A landscape with many peaks, sampled at points; each row gives a point and its height.
From any point a climber steps to the highest of the 2 points nearest to it. It stops when none of these is higher. Distance is the straight distance between rows; heights are no part of it.
Sok: [ -7  25  37 -20   8 -56   1  -9   2  36 -21   2  13   9   0 -15 -27  15
 -12 -11  12]  height 29
Sef: [-17  15   5   4 -15   5 -24   3   9  24  16  -4  18  22 -27 -36  14  30
  18 -21 -40]  height 134
der: [  5  15 -14 -12   7  49  14  22  27   7 -15  16  21   1  -1  -3 -26   9
  30  -4  31]  height 398
lut: [-10  -9  26 -36  21 -44  -5 -14 -11  10  12 -23 -14  27 -15  15  42  71
 -38  -4 -38]  height 70
vapa: [ 19 -33 -15  32   4  23  -1  38  -3 -50   3 -17  39  49  30   0  22  23
  -6 -12  16]  height 722
tel: [ 27 -12 -26  16 -33 -14  11  -9  -7  -1 -16 -15  20  33  -4 -12 -17  46
   5  10 -35]  height 614
bos: [  2   5   7 -23  21 -25 -70  25  19 -45  27  29  46  13 -10  46  64   2
 -31   0 -14]  height 525
Laro: [ 16 -24 -38   7 -10  -7  -1  18 -21   0  -4 -23  37  66  29   3  -4  45
 -11 -12   7]  height 675
Rar: [-59  -7  13  -8  15   3  -8 -17  36  20  17  27  12 -44  30   1  -6  -1
 -18  -7  30]  height 527
Paku: [  6   4   2  -1  19  32  21  15  -3  24  10 -22   9   9   5 -60 -19  -4
  13   7   4]  height 217
rolu: [ -4  17  34 -26   3 -58  12 -36 -10  38  -8   1 -20   5 -11  11  12  40
 -40  -4 -20]  height 54
bofe: [ 46 -30 -23  -9  10  29  21  22  23 -11   8   5  24  51  16  -6  34  -7
  20  20   5]  height 595
Gure: [-12 -20  16  -7  29  -4 -50  13  47 -31  12   8  58   8  32  30  27  10
 -24 -11 -26]  height 483
vum: [  6  23  12  -5 -10 -42 -31 -19 -26 -14 -49 -22 -27 -55 -25 -11 -33 -15
   6  25  -4]  height 404
bek: [  0 -14 -14  44 -14  36  51   4 -11  -3 -25 -10  -9  13  25 -30   5   9
  -5  27   4]  height 115
miki: [ 12  -9  -9  -3  15   4  35   7 -28  38  -5  -6 -29  -1  -3 -61 -13  11
  26  37  49]  height 247
Beda: [  0 -37 -16  59 -13 -18  22   2 -67  14 -11  -7 -49 -52  -9 -27 -32  -9
   6   7  28]  height 194
Moza: [-30  -1   5  14 -15 -21  22   5 -23  32  10 -21  -2  11   1 -10  -1  -2
 -10  19 -35]  height 103
Mis: [-40   7   1 -22  10  13 -27 -16  40  29  20  29  11 -13  26  43  23  12
 -15 -28   2]  height 486
tur: [ 20  15  13 -23  -2 -27 -18 -48   8   4 -28  -6 -38  -2 -32   1 -11 -31
  -3 -10 -42]  height 301
Peze: [  0   7 -53  19  31   5 -70  40   7 -31  10  19  42  17 -19  58  19 -19
 -31 -20  12]  height 663
tasa: [-24  48  34   1  11  -1   7 -28  19  -1  14  -2 -17 -40 -18   4   1  -9
 -33 -19  19]  height 819
guno: [ 24  -5 -12  32 -17 -16  10  12 -30 -22 -61   6 -24 -21  13 -29 -18 -20
  35  34  44]  height 429
Vul: [ 11  32  12 -30 -13  -7 -31 -44  18  12 -11  19 -29  29 -20   8  11   2
   6 -43 -31]  height 266
gova: [-10 -15 -11   9  23  47 -21  52  12  23  42  22  39 -14  12  48  10  -8
 -11   6  -9]  height 623
koti: [ 18  10  13 -27  40  27 -47  -3  27   9  17  19  -2 -29  18  40 -19 -73
 -19 -16   8]  height 521
Sazor: [-11   1  11 -45   4  -7  -6 -29  26 -20  50   7 -15  -5 -18  22  56  37
  -3 -14 -17]  height 512
gopit: [-16 -19 -10 -14  11 -36   7 -10   1  24  20 -22  -2  43 -12   6  15  32
  -7 -11 -49]  height 83
fov: [ 40 -12  -1  18   1  33  39  11  11  16  -9  37  15  52  31 -16   1 -19
  14  -2  27]  height 567
Dume: [-10  -2   6 -25  21 -16 -34   5  23  10  -8  13  -5 -15  41   0  -3 -77
   6   1  13]  height 593
gemaf: [-20  15  -9 -16   0 -57  -6 -33  19   6  -3  -5 -31 -14  24 -10   1 -55
 -12  22   4]  height 680
lafu: [  0   0  33  -1  26  13   4  32  15  23  38  22  31  -6   3 -36  -7 -31
   1   5   8]  height 185
vesu: [  2  19  33  23   7   3  41  13 -31   4  -8 -23  -8   3  -1 -10 -44  -5
 -12 -26  20]  height 105
von: [  1   1  -1  34 -19  14  32  -5  21  -8  -5  36   8  13  26   4 -28 -31
  19 -31  17]  height 617
segos: [  0 -31 -36  43  26  33 -37  64   1 -19  28  29  53  18  -7  35  19   3
 -11   6   9]  height 628
doz: [-16   6   0  -3  -4   2 -17   2 -13   3  20 -19 -12 -26   8 -57 -14 -34
   4  19   5]  height 187
gufa: [-11  -7 -24 -11 -20 -19  16 -42  21   9   6  -6  -8   0  21  10 -17 -18
   5   1 -15]  height 776
bal: [ -8  18  25  30 -16 -21   5 -23 -52  16 -19 -23 -35 -14 -11   5 -41 -16
 -25 -31   3]  height 135
zudo: [-21 -22 -31 -21   2 -28 -19 -11  10 -34  24 -23 -16  25  -2  53  38  -8
   0 -30 -24]  height 557
Zano: [ 35   2 -24   0 -11  28  10 -17  -4 -17 -45   8 -19   0  12 -50  -4   2
  25  38  58]  height 396
Zel: [ 12 -21 -22  26  18  -4  49  -9  -9  19 -31  20 -38  -4 -13 -30  -5  13
  21  18  84]  height 226
Vut: [ 13  16   0 -14 -30  32  -3  20  10 -28 -18   6  15 -11  -5 -31 -18   9
  48  18  -2]  height 355
leve: [ 11  11   3  41 -44  18  32  17 -59  10 -20 -17  -7 -18   9 -15 -15   1
   1  24   0]  height 137
fub: [-32 -11 -16  21 -11 -44 -29 -17 -18  -1  -2 -10 -25 -55  13 -37  -7 -19
  13  29  24]  height 160
difa: [ 27 -29   3 -21   1  21  50  -1   9   0  -2  16  -2  23  12 -42  16 -10
  27  55  14]  height 643
bigap: [-11  37  41 -27   3   7 -28  10  26 -12  22   9   8  -9  10  17  34 -28
 -24  -2  -5]  height 664
Duf: [ -9 -15 -44   6  18  12   5  41  -6 -46  52 -27  28  22 -18  17  25  13
  -2  14   5]  height 723
Rikiv: [-20 -18 -15 -37  30 -30 -29 -28   8 -54  30   6 -31  22 -29  49  77  24
 -18 -22  -7]  height 538
mufov: [ -4  24  11  14   1   9  15  -4  30 -17  16  34   5 -26  -7  18 -29 -60
  14 -17  29]  height 685
gusu: [ 27  24  12   3 -42  13  14   9 -20 -14 -46  10 -17 -16 -24  -1 -31  -7
  53  15 -19]  height 305
dok: [ 15 -28   7   2 -30  -5  27 -16  -9  14 -22  20 -19 -13 -26  27 -35  14
  18 -24 -48]  height 209
mesan: [ 12 -15  13  28  -7  56  62 -20  -8  -4 -27   9 -21  19  14 -18  43 -18
  -4  29  46]  height 102
kupu: [ 13  14 -11  -6 -31 -17  -9 -31   4   6  -7  19  -5  17 -42  41 -10  18
  16 -30 -52]  height 238
vilem: [-11  26   4 -12  13 -10 -40  16   6 -24  13 -23   2  29   0  36  48 -14
 -17 -32 -21]  height 588
vuk: [  1   1  26  39 -26  -9   1  17 -68  31 -23  -6 -21 -32 -26 -31 -34  -5
   4 -12   2]  height 167
puvoz: [ 23   3  18  16 -11   3  37  22 -41   4 -21 -38   5  33 -24  18 -23  27
   1 -26 -22]  height 76
zutag: [-23  17  15  -2  18   3 -10  31  13  10  52   0  37  17 -13 -18  33  -3
  -2   5 -29]  height 156
goli: [ -2  -4   1 -29  -7   2  33   6 -21  22  -8 -19 -19 -30 -30 -28 -31  23
  32  32  12]  height 284
Velo: [  9 -12  -7  12  -9  18  42  24 -10 -46  23 -32  27  23   5   3   3  43
   0  10   3]  height 783
Vuto: [-30   6  -9  -6 -34 -39 -11  -5 -18  38 -32  -3 -20 -19  18 -20  -4  -8
  12  36 -11]  height 132
Rufad: [ 15 -36 -27  -2   0  11  44 -27  37   2  27  15   6  14  22 -28 -11  -9
  16  22 -10]  height 699
voziv: [-30   5  28  -8  -4  11  -1   8 -14  12 -13 -34  -2  18   8  12 -10  30
   3 -37 -14]  height 52
vaga: [ 24 -11  -8  11 -26 -26  -8 -15 -17  -4 -66   2 -14 -12  11 -25 -51   0
  20   3   8]  height 475
keken: [ 42 -24 -18  -2 -27  -4  23 -25 -11   5 -63 -15  -8   5  12   7 -46  33
  -9  10 -34]  height 542
Vado: [ -8 -13  -7 -45  12  25 -46 -11  37 -18  42  -6  13  -1 -11  13  13  22
   1 -24 -10]  height 477
ralek: [ 10   3 -19 -12   8  13 -13  14  35 -13   8 -12  39  28  -3   4 -11  13
   8 -15 -12]  height 439
dasa: [ -9  27  24  -7 -18   8  12 -18  16 -34  18  -8  -3 -19 -14  30 -23  -8
  12 -25   0]  height 677
Deg: [  7  36  24 -26   2  14 -55   0  24 -31  39  28  13  -8   1  30  76  22
 -43   2  -7]  height 575
rekag: [  9  42  14  -2   1 -45 -34 -44 -27   4 -25  -7 -51 -32 -21 -19   7 -40
 -21   9  -1]  height 349
Magu: [-13  20  20 -27 -15  -5   2 -16 -12   1 -29 -30 -17 -32 -41  -1 -23  19
  13  13 -26]  height 338
pon: [ 42 -37 -20  57  18 -12  33  -2 -59   5 -31   5 -44 -35 -27 -29 -15  17
  19   5  67]  height 211
Zenug: [-10   6 -27   9  11  39  30  39   7   3  45  -7  22   2  10  22  12 -17
   1  10   4]  height 674
Bap: [-30  -2   1  -5  29  29 -65  -6  45   1  26  23  30 -26  32  40  27  23
 -51 -14 -23]  height 447
Mir: [-39 -20  13   9  39  29  12  33  18  33  21  16  30 -34  38  22 -13 -20
 -25   4  18]  height 573

Call two points neighbours if one is among the 2 nearest of the other. Go from one point of each pair to the other, from neighbour to neighbour, staying as high as possible. Name the lowest point that can't be avoided.
tasa and mufov -> dasa
bigap and gufa -> fov
Velo and tasa -> bos
Peze and Velo -> gova

For each start below, name the point where the climber stops.
Vado -> bigap
Beda -> vum
Bap -> Velo
Zano -> Velo
dok -> Velo
